Each row is a point on a landscape with many valleys, with its height.
From any point a ball rolls to the lowest of the 2 points nearest to it. It stops when none of these is lower. Distance is the straight distance between rows; heights are no part of it.
zimet (h 406): [149 157  65 113 112 169 155 160 143  79  81  99 102 113 109 139 114 125
 126 114 119 120 166 102 160 114 131  81 136 132 126 106 158 116  90 127
 122 143 121  92  94 148 152 124 153 143 146]
Pezet (h 688): [137 110 175 126 115 130 109 140 141  94 109  94 114 139 100 139 115  90
 173 178  77  71 136 150 113  92 130 106 175 147 132 113 130 192 126 132
 133 122 146  90  90 118 126 194 163 145  55]
Bes (h 272): [110 170  86 130 143 130 165 132 139 140 132 145 164 143  86 114 124 144
 148 144 149 155 191 124 108 146 120 125 147 121 133 142 130 127 138 156
  88 119 116 169 104 115 119 111  90 115 139]
rir (h 351): [ 82 108 162 139 121 154 128 136  90 143 150 131  85 117 174 146 115  87
 162 149  46  25 100 145 156  92 161 135 188 128 117 139 154 119 139 153
 115 156 135 158 114 127  98 102 148 155 116]
Tas (h 444): [130 135 126 104 207 155 102 122 139 135 136  79 100 101 123 106  97 124
 141 122 100  97 164 148  88 147 160 143 172 137 128 167  96 141 157 142
 121 164 116  97 111 159 155 189 129  86  76]
miru (h 296): [137 141 143 101 160 171 134 130 111 125 121 116 104 112 155 160 139 101
  87 141 115 141  88  94 147 101 144 100 146 143 132 151 137 107 120 117
 124 146 149 104  45 109 129 126 112 123  63]
lufo (h 310): [110 111  73 190 136 161 163 121 152 122  85 117  87 139 133 159 138  65
 127 166 155 136 150 108 146 101 144  61 158 152 164 141 141 141 157 109
  86 181 157 159 129 172 147 163 134 117 128]
zez (h 255): [116 163 134 145 139 151 161 140 128  77 115 130 138 134  94 154 173  95
  93 148 152 143 108  67 145  89 104 123 116 166 117 121 134 111 115 117
 141 134 140 128  37  83 125 119  89 120  64]
mavut (h 288): [120  97 152 158 125 120 120 163 100 125 129  97  78 125 167 125 109 108
 170 126  84  66 104 163 160  86 139 158 167 128 108  98 132 126 127 176
 112 149 105 162 193 146 132 122 151 147 143]
guv (h 338): [143 116 116 131 112 142 112 144 123 121 144 112 103 107 148 118 116 144
 155 110 127 120 111 138 153 130 140 163 127 123 107 100 112 128 143 141
 133 119  79 159 217 189 150 124 127 123 152]
pur (h 220): [142 102 127 154 148 102 146  91 131 137  91  88 144 145 157 127 148 139
  81 136 198 163 102 104 110 141 139 156 112 142 144 148  86 127 178  80
 140 180 147 112 146 152 103 155 107 119 114]
gupe (h 331): [145 216 101  80 112 164 111 145 146 129 131 148 134 129  85 117 108 185
 183 110 141 141 156 129  88 182 138 138 126 111  94 139 130 135 125 133
 148 108 102  96 116 111 142 105 125 126  88]
zugat (h 531): [127 143 215 142 199  87  88 153  57 168 165 116 114 138  99 154  65 145
 158 113  94 100 114 169 134 128 139 165 116 104 145 126  88 127 132 175
 164  94  86 129 162  67 141 145 190 131 109]
vir (h 361): [125 126  77 143  74 134 147 133 172 102  82 141 135 132 118 128 166  87
 113 139 191 185 152  84 111 128 111 107 101 173 128 120 127 126 147 117
 132 164 163 147 107 167 126 147  92 112 135]
beras (h 222): [134 153 115 130 122 169 143 176 128  71 131 149 131 121  70 187 172 131
 131 151 151 175 130  63 149 116  96 112 121 150 120 115  73 118 117 163
 155 111 155 134  73 117 139 133  86 145  72]
luzod (h 265): [127 123  67 179 141 133 136 146 154 138 102 151  76 138 125 149 155  70
 138 108 148 180 129 105 131 134 150  51 122 167 156 122 172 131 135 131
  68 178 149 146 181 157 152 145 141 115 199]
borol (h 355): [144 216  87  65  99 171 107 160 152  86 116 167 139 113  84 124 113 173
 159 110 112  92 176 113 130 131 131  98 143 129  86 116 167 151 102 153
 152 103 149  83  67 130 135 116 128 134  94]
Div (h 306): [184 126 152 152 148  72 112 169 117  68 103  95  82  92 111 112 128 108
 173  89  86 146 159 139 174  94 123  94 122 142 166  57 151 141  82 154
 117 123 135  44 172 113 165 170 177 146 178]
Dop (h 380): [ 94 134  70 156  90 137 157 134 162  97 112 173 160 154 135 139 196 112
  77 117 198 210 119  67 135 137  78 113  80 156 125 133 131 115 144 101
 138 157 150 166  80 100 128  89  69 136 134]
kig (h 155): [155 157 169 124 103 118 151 181 145  88 136 150 135 131 116 181 140 143
 132 101 185 179 121  98 195 110  99 105 115 115 152 115  89 111  71 116
 167  82 113  93 123 118 143 126 126 180 111]
Savo (h 264): [150 115 113  64  67 162 115  58 162 129 122 138 157  99 129  77 103 132
  97 116  88  90 164 146 136 141 130  74 117 123 127 120 188 143  75 113
 151 122 131  92  66 136 116 128 144 152 121]
ladol (h 274): [ 95 133 170 139 153 141 114 118  98 174 146 109 119 150 171  89 143 139
 140 137 105  90  96 132  59 153 155 186 118 123  76 133 163  94 176 114
  86 127  95 113 124 128 122 108 130 111 119]
zok (h 225): [132 105  85 168  98 167 158 122 132 122  85 102 124 105 145 130 117 122
 100 158 145  81 131 120 123 137 123 134 154 145 129 151  59 149 181 127
 134 152 149 163 140 183 118 164  84 144  95]
baf (h 37): [110 119 194 102 125  67 130 176 100  96 146 115 155 183 131 185  91 102
 182 143  84 158 107 129 200  43 124 123 174 113 133 120 108 106  82 165
 134 109 147 138 139 103 156 168 151 135 126]
Dutu (h 312): [165 133 141 114  60 102 107  84 146 149 139 165 155 121  98 115 133 177
 130 132 115 118 136 156 114 166 148 105 125 114 120 154 125 149 116 105
 130  71 155 104 165 128 109 127 109 172 137]
liluv (h 224): [166  77 125 150 180 133 139 146 130 101 105  52  86 110 113 125 134 133
 112 132 156 143 139 127 100 137 119 150 128 124 158 138  47 137 168 103
 123 161 115 101 171 193 164 210 105  98 134]
suf (h 499): [127 152 135 109 157 143 126  93 137 159 131 144 151 123 168 117  99 152
  95 140 139 143 110 134 105 192 153 125 121  98 129 176 168  81 135  94
 121 140 122  99  90  99 105 109 146 132 114]
Kugek (h 164): [143 117 132  92 123 119 122 125 164 116 117  87 146 167 112 136 101 149
 163 143 145 140 157 165 100 130 128 136 153 117 138 140  86 166 120  94
 156 127 118 126 158 151 149 190 143 114 103]
nusal (h 195): [134  83  96 132 105 106 105  87 132 134 151 145 157 122 145 132  96 144
 126 136 103  76 149 183 173 109 106 101 172 113 151 134 119 164  83 154
 176 122 162 181 176 164 120 133 154 146 138]
netug (h 341): [130 127 134  93 126 120 126  94 148 146 115 180 141 140 143 114 145  87
  75 145 168 180 140  89 126 128 144  75 125 148 137 161 233 118 103  96
  99 145 132 110  60  80 120  82 134 110 132]
Nidef (h 467): [149 112 127 128 164 122  90  84 106 186 161 178 111  95  97 138 132 141
 109  87 105 123 114 166  91 157 125 136  74 150 137 138 112 151 110 131
 181 151 137 142 183 123 126 128 130  72 118]
mipab (h 385): [ 90  88 106 149 167 102 138 102 107 161 134 118 147 168 151  99 132 138
  85 102 168 128 109 132  81 123 101 212  89 135 135 116 119 114 150 123
 181 187 116 185 159 127 132  96 130  82 146]
mokid (h 367): [155 133  87  98  59 152 105 178 165 107 114 109 104  97 139 103 138 139
 176 109 119  99 119 137 105 126 130 164 114 136  71  80 124 134 148 134
 105 135 104 129 201 195 164 118 120 112 151]
Luvo (h 386): [ 85 113 138 138 177 141 124 119 110 165 111 105  78 147 157 153 137  80
 176 158  93 121 102 129  86 133 170 126 165 143 120 171 123 116 209 126
  82 174 144 165 148 152 128 182 124 103 100]
duti (h 226): [135 120 130 150 115  95 122 166 112  95 113 104  92 145 132 122 113  91
 188 124  93 128 135 142 214  65 140 113 175 115 142 100 124 125 117 185
  94 142 144 142 199 147 147 158 161 154 157]
Bivus (h 219): [143 122  75 194 115 107 147 153 136 110  90 123  77 113 133 154 149 117
 127 110 166 180 142 109 195 105 139  50 134 155 172 102 151 119 115 131
  95 158 143 100 184 158 148 150 160 167 210]
Zuvun (h 663): [ 62 118 147 112 160 119 140 143 141 158 150  93 161 171 128 127  82 121
 141 196  99  81 161 191 112  97 133 151 224  96 148 165  96 147 104 137
 132 128 130 166  61 117 106 158 138 108  86]
pul (h 460): [ 95 115 131 154 200  92 134 123  92 116 142 120 112 110 114 123 130 104
  79 134  91 127 139 133 176  66  74 123 141 118 164  91 115 137  74 173
 176 152 124 180 125 127 133 120 148 101 156]
kivi (h 103): [122 152 115 125  96 128 131 123 175 126 110 127 124 172  83 153 134 113
 194 153 139 176 187 121 103 123 146  76 154 149 144 134 183 147 123 122
 103 130 156 135 122 130 126 183 157 133 107]
kani (h 379): [138 193 100  72 127 152 118 180 149  76  97 156 131 122  97 124 125 135
 133 130 162 136 172 114 189 107 141  80 147 139 116 111 185 121  77 147
 128  99 108  71  39 101 140 117 145 149 109]
sirel (h 138): [157 120 116 133  84  92 113 126 179 123 113  98 114 139 104 143 127 150
 183 135 154 137 178 151  96 148 120  95 136 141 138 119 119 177 135 118
 118 123 140 101 187 152 132 201 160 153 119]
seper (h 352): [ 90 126 140 146 158 103 142 125 120 136 139  76 135 192 146  94 125 141
 133 129 198 156 138 155  69 127 131 187 106  94 132 121 142 100 149 110
 117 147  77 156 159 124 129 128 155  84 136]
riror (h 580): [118 123 115 175 141 163 129 139  76 150 128 137  68 122 150 201 139 132
 164 129 123  97  62 101 151 132 148 118 138 155 108 119 107 113 159 152
 120 142 115 156 185 147 139 135 130 158  97]
pitil (h 148): [143 106  81 136  98 148 137  97 127 138 146 163 160 119 148 183 124 170
 108 126 131  88 121 152 171 137  89 121 134 123 135 148  86 138  87 155
 214 117 164 179 161 138 127 132 121 163 112]
pufe (h 290): [200 120 112  11  70 168 141 118 178 107 112 127 154 110 162 123 115 132
 104 111 145 167 127 132 155 132 156 105 111 137 103 147 138 121 100  85
 133 131 113  74  97 173 130 139 111 116 135]
buput (h 212): [121 136 141 179  97 112 144 134 113 143 125 113  82 138 122 109 135 176
 154 131 119  72 141 136 139 157 120 142 124 102 141  88 160 131 148 122
 117  93  73 109 180 104 136  98 161 180 124]
Voso (h 215): [102 155 164 129 164 121 117 155 102 149 150 129 121 114 113 109 117 129
 172 133  92  97 107 152 108 114 134 151 148 117 110 104 162 116 138 142
 101 114  99 126 119  87 137  96 151 108 122]
Bug (h 476): [129 143 107  97  84 113 139 138 155 110 148 164 152 115 133 101 173 152
  68  81 153 133 109 116 152 145  83 121  82  87 130  91 166  96  93 113
 171  90 119 145 103  93 132  68 129 151 174]
tula (h 305): [114 209  82 110 125 135 118 180 141 129 147 163 130 140  81 167 102 168
 212 111 139 166 175 113 116 153 113 116 163 119 100 123 134 126 128 171
 134 117 123 152 125 113 160 126 127 124 117]
bufu (h 113): [139 127 157 117 115 114 156 169 131  96 127 119 158 171 126 208 118 132
 155 152 152 153 123 136 220  81 110 116 153 111 152 143  73 129  82 147
 144  76 141 129 135 112 145 159 132 169 108]
doz (h 522): [121 121 153 157 136  84  93 130  72 146 176 159 107 143 107 200 118 121
 183 130  59 124  81 135 153 104 125 139 131 148 121 111 107 129 114 159
 171 138 157 138 208 114 132 146 158 127 109]
Pafat (h 246): [154 123 129  89 125 120 130 101 157 146 105 121 154 140 147 128 149 122
  77 108 202 212 111 107 111 146 144 140  82 157 130 161 125 109 126  83
 117 163 127  98 102 130 118 117  93  98 127]
mur (h 617): [ 65 137 117 100 132 162 121 105 133 154 155 144 168 164 189 164 115 100
 112 189 101 108  87 127  86 104 146 148 168 130  98 168 149  83 132 109
 146 183 146 158  41 119  92 122 114 108  56]
vul (h 431): [132 137  80 139 152 145 159 141 123 104 127 116 102 116 123 128 147 114
  74 105 166 139 144 114 149 109  91  93 125 118 168 105 107 116  98 122
 158 125 116 122 103 133 161 128 131 129 134]
ger (h 162): [ 82 143 134 172  91 153 150 131 105 114 102 101 118 139 128  83 173 138
 126 135 115  46 116  99  81 154 122 199 141 137  89 122 131 124 185 116
 129 148 121 127  95 107  87 100  91 151  65]
fas (h 421): [ 96 100 139 149 170 112 127 106 106 156 159 132 107 109 130 109 134 127
  68 124 116  84 111 152 114 113 102 169 125 113 142 101 126 121 102 135
 181 146 107 188 116 120 124  94 121  94 123]
gif (h 558): [ 81  97 163 108 239  94 120  89 101 191 141 126 176 156 158 167  99 153
 115 135 179 162  71 120 123 156 164 178 100 114 124 210  48 118 190 129
 109 116 138 154 146 109 103 124 103  96 116]
fabi (h 254): [139  91 135 104  31 122 121  98 157 112 141 102 195 154 169  68 142 160
  83 151 101  62  95 149  87 164 147 183 116 122  97 151 143 122 142  84
 150 117 114  83 100 125  83 104  97 173 104]
kepu (h 200): [ 98 110 126 148  70 147 150 104 123 137  97 108 169 133 184  85 146 118
 104 137 110  80 106 117  70 164 138 198 123 155  74 150 134 107 208 109
 100 168 145 126 105 168  75 100  70 151  98]
gop (h 223): [146 150 171 133 105 100 118 141  93 107 161 181 125  79  62  89 134 120
 174 105  84 141 136 136 153 130 119 131  99 131 108  70 127 128 122 165
  88  57 124 118 166 116 117  84 102 135 193]
povez (h 161): [172 146 162 100 104 138 103 126 116 138 137 137 118  75 108  85 134 140
 154  82 100 112 109 140  98 167 145 140  91 125  91 114 151 123 161 133
  83  73 119  87 150 120 130  80 112 128 186]
meb (h 490): [140  85 164  80 178  95 142  76 136 161 117 111 168 133 155 107 114 102
  74 137 153 156 107 143 129  92 143 137 109 136 139 158 115 145 145  94
  92 129 151 153 133 165 111 129 114  80 184]
futo (h 519): [117 125 122  98 119 130 126  46 142 165 106 123 156 144 190  91 120 102
  94 169 120 126 134 134  81 170 154 127 151 139 124 178 176 116 147 110
  83 161 159 122 113 149  98 136 118 120 104]
fem (h 469): [158  85 147 123 149 105 133  79 132 126 109 130 135 102 112 101 130  91
  87 121 152 172 155 135 152  82  98  85  99 158 167 133 117 170 101 116
 136 142 157 135 124 163 123 150 128  97 186]
viru (h 635): [ 82 136 109 103  89 162 134 125 150 118 122 141 158 166 146 103 112  81
 122 176  85  69 134 147  86  90 113 142 185 122  81 112 184 104 124 117
 152 168 161 154  34 130 104 116 116  99 100]
zab (h 492): [154 130 159 113 134 141  86 108  83 171 179 182 118 109 121 191 123 149
 152  95  75 121  86 145 122 136 135 142 105 146 118 122 120 118 112 136
 185 137 127 113 155  97 135 105 144 106 118]
dok (h 475): [115 146 125 149 155 127 133 126 123 172 159 159 150 123 147 118 107 170
 109 103 166 142 133 139 102 184 132 137 105  66 149 141 141 107 117 113
 149  93 101 145 127  89 121  73 153 141 148]
mekat (h 416): [158 107 120  96  40 132 105 147 134  85 105 101 141  93 138  87 120 102
 147 140  48  73 120 147 178  74 134 117 145 133  84  73 166 154 126 134
  86 113 142 103 153 163 138 100 158 161 177]
Zodu (h 318): [ 90 122 123 144 139 127 124 119 106 161 173 122 126 176 148  71 123 171
 143 114 170 124 118 134  72 154 143 228  88  98  97 110 156  93 165 108
 120  99  55 134 134 118 122  79 146  90 158]
rem (h 453): [145  91 137 145 165 103 144 147 148  71 111  93 115 134 107 125 141 102
  75 136 145 164 159 114 163  65  83 118 121 130 192 109  85 146 100 106
 165 152 122 123 105 163 150 171 123 101 161]
pof (h 649): [100 121 107 117 109 145 140 119 162 111 106  97 144 157 153 129  82  90
 118 186 102  78 179 158 130  85 113 112 183 113 133 143 146 156 112 141
 148 150 139 164  57 159 109 156 153 127  91]
fom (h 284): [161  98 183 109  56 143  98  74 125 156 151 141 170 124 137  77 128 154
  99 145  79  76  96 176  91 155 162 161 112 112 118 159 121 165 120 104
 125  78 123  99 132 104  91 115 120 153 127]
magu (h 395): [180 155 172 107 174 113  99 113 114 151 131 151 105 100 107 113 148 134
 119  82 142 194 108 124  86 182 167 112  66 147 137 137 162 134 135 102
 116 146 116  84 103  67 121 128 128 106 118]
solur (h 370): [164 133 148  91 182  96 114  93 136 165 132 181 143 111 107 116 130 117
 100 102 173 195 142 134 121 153 143  82  82 131 161 165 190 145  99 105
 104 119 129 122  89  80 112 104 147 108 158]
Volu (h 143): [ 95 178  93 158 125 151 161 142 178 117  97 128 116 185 131 157 157 115
 185 155 172 186 141  83  94 150 153 110 143 128 121 146 180 120 171 116
  95 162 123 136 110 125 114 153 124 118 101]
kabu (h 154): [165 177 112 125 121 172 110 142 119 112  92  99  63  74 106  83 140 164
 136  82 100  50 115 125 119 160 138 126 124 135 115  93 138 155 155 107
 116 102  96  57 141 121 149 111 137 144 103]
nub (h 203): [144 172 146 159  77 105 128 139 130 109  82 112 101 108  77  92 154 154
 164 129 129  86 142 124 124 155 116  97 125 139 121  72 167 157 138 127
  97  73 103  92 148  97 132 125 147 161 118]
ginob (h 440): [164  68 174 107  15  96 106 142 133  89 135 123 159 132 138 107 110 115
 164 129  61 112 110 164 174  67 121 136 148 112 109  87 141 150 106 122
 101  78 135 142 169 143 128 118 173 167 165]
doba (h 677): [121 112 210  81 167  99 112 135 139 120 123  84 138 149 119 110  90 110
 144 183 101  78 130 178  97 121 155 128 200 115 127 157 108 165 120 123
 148 117 108 112  55 109 116 204 151 123  45]
kos (h 194): [156  95 140 123 154 112 123  99 140 120 109  72 142 149 139 119 117 158
 110 124 192 132 133 142  99 148 144 183 112 129 158 154  46 156 171  96
 152 141 113 121 180 163 133 182 116  96 110]
vifep (h 381): [183 143 130 158 185 110  67 176  83  95 152 146  68  68  58 161 113 113
 154  86  58 122 153 112 144 127 117 134 100 161 146  91  99 136  89 173
 149 135 160  69 189 120 164 157 152 111 143]
teber (h 461): [128  94 202 141  52  74 134 153 109  96 147 116 147 141 126 142 126 107
 170 142  70 118  78 140 165  65  99 149 125 125 121  84 110 156 108 157
 138  78 115 115 192 123 125 122 155 159 152]
sufa (h 498): [142 125 189 114 202 111  86 146  89 159 146  96  97 108 115 144  81 129
 145 119  65  78 106 141 144 100 141 133 160 115 146 139  69 139 109 142
 157 124 101 115 118 106 140 186 162 125  83]
tifid (h 116): [ 76 135  97 180 101 146 164 145 134 119 136 134 122 156 118  79 163 152
 142 141  96  34 144 116  84 154 131 166 160 100 104 117 171 114 157 116
 115  92 110 129  76 100 107  78 112 162 104]
zofuz (h 348): [ 88 107 107 163 141 173 153 122 136 138  82 125 121 139 144 141 128  34
 153 157 100 124 139 117 105 126 165  88 158 155 105 170 158 131 185 141
  86 198 178 178  92 169 114 164 119 103  99]
Supuv (h 534): [131  95 130 112 111  94 130  70 144 155 109 128 180 150 175  82 129  87
  81 146 132 161  99 128  70 141 155 135  99 163 100 150 194 103 157  87
  63 167 169 132 112 138  90  91  77 116 153]
Peguf (h 345): [124 125  76 134  63 133 151 111 179 122 100 155 164 138  95 154 130 118
 120 133 172 162 178 129 137 129 107  83 119 152 137 147  93 184 132 122
 163 132 182 172 137 182 111 159  96 123 143]
rif (h 552): [ 99 132 173 152 159 108 118 142  88 145 146 137 103 147 135 204 143 115
 172 119 119 147  76 107 159  81 131 126 112 124 139 106 130 110 126 141
 117 126 127 149 175 114 146 137 161 126 117]
mav (h 391): [159 106 119  79   6 141 121 161 170  93 104  76 108 110 166  89 137 118
 156 135  87  73 121 151 116 108 124 146 132 129  72  82 153 163 151  94
 100 131 119  95 171 158 148 153 155 143 138]
zubo (h 579): [ 83 132 139  97 187 136 116 107 119 190 164 141 170 186 165 164 101 159
 141 125 171 164  92 122  83 136 155 180 115 120 116 194 102 110 160 116
 158 156 122 159 120 108 115 139 130  88  95]
gul (h 251): [143 106  68 184 142 178 157 156 132 119  94  68  80 102 110 119 149 150
  97 139 173 126 154  87  99 135 131 130 133 154 156 131  60 136 175 120
 130 169 125  87 133 180 140 182  95 130 125]
Vukab (h 419): [163 120 118 199 177  97  98 113  93 118 141 137  76  94  84 129 140 115
 106  93 102 118 153 129 133 129  92  98  98 148 183  85 100 161  94 141
 153 140 136  90 164 142 149 157 142 109 140]
lubap (h 91): [161 129 174 126 114 148  94 142  88 126 132 115  81  71 136  70 143 150
 145  99  76  56  85 141 103 159 136 181 114 117  95  86 132 145 168 131
 114  99  79  77 168 128 131  94 147 139 133]
tel (h 502): [112 131 154 150 176 114 131 174  63 116 164 123 130 114 130 125  99 132
 108 111  89 111 112 138 191  85  87 157 136  89 142  85  84  99  76 187
 163  93  91 162 145 109 144  88 151 146 144]
kedad (h 190): [136 130  68 164  75 166 122  98 115 137 124 141 115 105 107 136 118 163
 115 125 120  79 168 130 136 154 103  88 151 149 138 138  77 147 124 145
 159 122 133 147 151 162 124 139 103 155  95]
Bipev (h 188): [136 171 145 130 130 140 157 157 127  90 150 158 156 108  90 180 156 161
  95 130 162 176 151 103 171 129  64 107 110 110 139 118  69 125  80 154
 159  66 126 121  90  79 138  93 100 163 119]
pog (h 418): [108 118 125 136 205 166 139 107 112 167 114 100  86  97 168 127 107 113
 129 148 109  91 136 135 117 150 161 130 189 150 135 190 104 121 175 142
 100 176 116 156 116 174  97 159 109 118  87]
Sop (h 452): [ 99 125 113 138 107 130 172 140 136  93 163 157 158 123 124 113 175 122
  57 118 153 154 111 129 173  99  53 138 100 104 131 113 118  98  90 144
 149  99 132 183  95 119 139  69  93 142 198]
vodu (h 340): [191 121 123 145 168  76  73 184 103  69 151 109  80  82 101 140  99 123
 164  70 102 158 155 120 156 106 119 136  90 135 164  71 114 129  70 157
 148 138 148  35 210 142 180 192 182 130 194]
zova (h 167): [102 122 148 161  99 107 147 115 132 145 147 128 130 156 135  87 145 158
 142 153 104  59 145 141 101 167 136 153 153  83 136 119 196 126 130  93
 104  75 103  98 106  75  98  98 158 189 127]
Subip (h 445): [113 155 121 151 179 106 137 160 118 153 157 156 134 124 132 121 144 140
 110  69 214 211 135 102 133 163 123 138  72 118 152 129 150  93 125 112
 119 111  74 153 152  91 136  78 150  96 183]
Vaki (h 137): [119 131 177  93 161 101  91 151 120 125 162 132 129 140 117 158  94 119
 175 148  87 129 115 147 129  47 131 133 181 114 105 105 161 109  91 156
 128 137 134 133 104  92 154 143 173  97 142]
sep (h 237): [159  99  84  86  94 140 102  60 158 142 114 133 150 110 145 113  86 170
  85 112 123 110 162 159 162 134 125  76 127 107 152 146 143 160  69 109
 155 121 133 122 136 148 113 140 162 144 145]
sabi (h 424): [ 81  96 121 160 141 126 176 119 128 118 122 188 180 113 144 168 171 127
  57 146 180 177  92 129 192 137  70 124  97 124 138 144  62 136 121 149
 149  98 166 195 135 125 113  73  73 144 187]
nepo (h 184): [ 83 164  89 166 132 180 167 146 152 132  94 122 113 151 159 132 144 121
 153 162 153 128 132  76 111 154 158 141 164 113 119 138 161 103 186 137
  53 140 116 147 136 127 109 107 107 149 119]
Besed (h 400): [ 91 127  71 151 114 146 186 123 156 118 115 167 178 122 158 138 175 127
  45 123 233 199 131  89 178 160  82 108  90 129 140 168  99 106 137 120
 121 123 152 153 123 111 123  51  67 139 181]
bufiz (h 292): [140 119  96  55 108 149 131  74 139 134 130 155 165 115 137 104 124 144
  50 111 122 143 156 134 173 123 103  60 110 107 141 125 200 115  44 116
 167 106 138 129  31  96 133  97 141 142 148]
Nezo (h 163): [142 102 105 168 131 118 136 195 127  73 102 103  62 150 132 153 122 104
 163 114 130 154 127 115 195  77 136 114 144 115 162  70 135 100 126 151
  93 186 132 112 217 164 168 164 157 155 203]
Kateg (h 559): [129 137 184 130 212 102 102 152  89 159 165  80 100 151 132 132  77 143
 177 102 142 129 133 165 124 140 151 157 133  85 140 126 122 134 155 152
 109  94  65 134 175  93 161 166 193  98 122]
Dufud (h 535): [100 115 134 128 225 117 129  98 115 167 125 129 153 112 117 107 105 152
 113 120 163 163 136 134 103 165 143 150 112 123 143 180  43 145 162 151
 125 122 133 171 134 143 122 132  58  70 135]
lalim (h 482): [127 109 193 148  96 107 122 147  81 118 159 104 141 116 124 123 129 149
 143 132  87  68  97 156 153 109 102 168 123 103 123  85  76 137 108 143
 165  73  98 126 159 118 146 112 134 162 135]
Liv (h 457): [148 157 112 153 135 115 122 141  88 112 135 145 114 100 107 125 144 158
  74  76 146 130 139 117 170 146  92 121  80  94 155  90 128 112  70 136
 188 112 100 116 137 100 150 106 156 145 157]
kon (h 342): [102 142 150 114 137 181 133 135 112 120 115 129  86 131 149 169 125  72
 145 170  72  86  95 111 150  71 168 100 171 134 108 126 159  91 158 137
  85 154 143 121  69 142 127 130 121 127  94]
lemu (h 514): [136 111 144 101 192 113 146 130 109 141 142 126 137 106 125 142 124 113
 110 124 142 173 103 117 136 104 108 151 118 122 137 152  69 118 148 132
 125 133 134 175 113 121 138 118  91  78 150]
pupiv (h 566): [108 132  96 147 108 141 124 105 158 187 112 167 169 145 117 124 157 132
 151 145 127 171 130  91  66 196 153 103 120 162  88 163 155 112 173 131
  65 124 151 145 110 118  90  74  64 134 123]
zaze (h 234): [ 80 158  71 148 113 155 149 166 139 131 152 144 131 149 130 126 115 128
 181 155 106  99 152 118 122 147 130 134 163  90 101 138 125 100 151 166
  75 106 120 199 127 134 110  91  99 140 139]
Bitol (h 442): [148  96 119 169 160 108 103 112 115 116 155 146  92 110 101 147 161 128
  91  93 129 124 127 115  95 138  88 132  71 153 169 118  78 167 112 115
 200 177 148 128 180 142 148 156 128  71 140]
Guk (h 598): [ 81 124 128 119 151 121 129 111 145 163 170 150 160 179 146 173 140 123
 123 161 138 147  94 124  95 111 132 138 124 135 108 154 142  79 135 106
 135 136 153 184  96 103 110 107 106 105 114]
Mag (h 553): [104 109 116 148 127 116 129  98 134 182 142 166 165 168 166 118 151  96
 143 155  93 154  96 104  58 171 162 157 105 163  78 156 182  91 177 117
  54 137 174 133 109 114  78  74  89 116 150]
nemi (h 329): [131 126 137 132  59  97 133  78 169 145 124 169 176 145  88 138 147 160
 129 139 179 171 147 140 102 161 119  95 101 130 135 158 104 183 127  99
 134  82 173 140 151 133  97 141  95 142 145]
rusar (h 229): [139 131 109 104  35 146 144 103 157 126 104 118 150 109 150  63 134 149
  94 137 129 107 124 125  98 151 145 152 128 118  95 127 126 121 168  95
 126 121 136 110 124 163 106 119  86 147  88]
zuvef (h 468): [153 132 133 116 196 137 103 103 115 155 138 111  99 113 123 155  78 164
 128 128 116  87 152 159 113 178 150 126 154 115 170 179  95 145 103 125
 167 143  99 105 136 131 140 186 173 126  84]
barov (h 268): [179 150 145  57  97 160 128 122 156 109 132 148 141 127 151 175 139 144
  96 110 177 192  75  82 120 135 147 124  95 148 111 158 117  91 105  90
 138 135 126  83  81 137 120 138  92 131  95]
Mas (h 269): [164 159 157 111 118  89 109 174 110  82 113 137 122  82  80 108 120 119
 197  92  92 156 151 144 165 107 124 101 120 124 125  70 147 143 110 159
  92  78 138  88 129 110 156 118 162 151 178]
Kozaz (h 420): [156 153 142 129 178 123 127 135 103 168 140 121 130 115 151 100 133 141
 117  70 192 199 111  99  95 195 162 164  58 139 138 140 162 102 151 109
  99 130  87  98 154  87 130  93 134  88 147]
febi (h 317): [109 138  90  79 106 147 156 100 175 118 121 160 166 131 125  94 132 116
  68 143 185 179 182 107 158 133 120  63 121 135 125 150 193 115  85 113
 123 118 152 109  34 113 113  89 103 148 131]

For each start below, name the point where the ball stops.
tel => baf
Mag => pitil
rif => lubap
Sop => tifid
netug => pitil
teber => Nezo
kani => kivi
Dutu => tifid
kon => baf
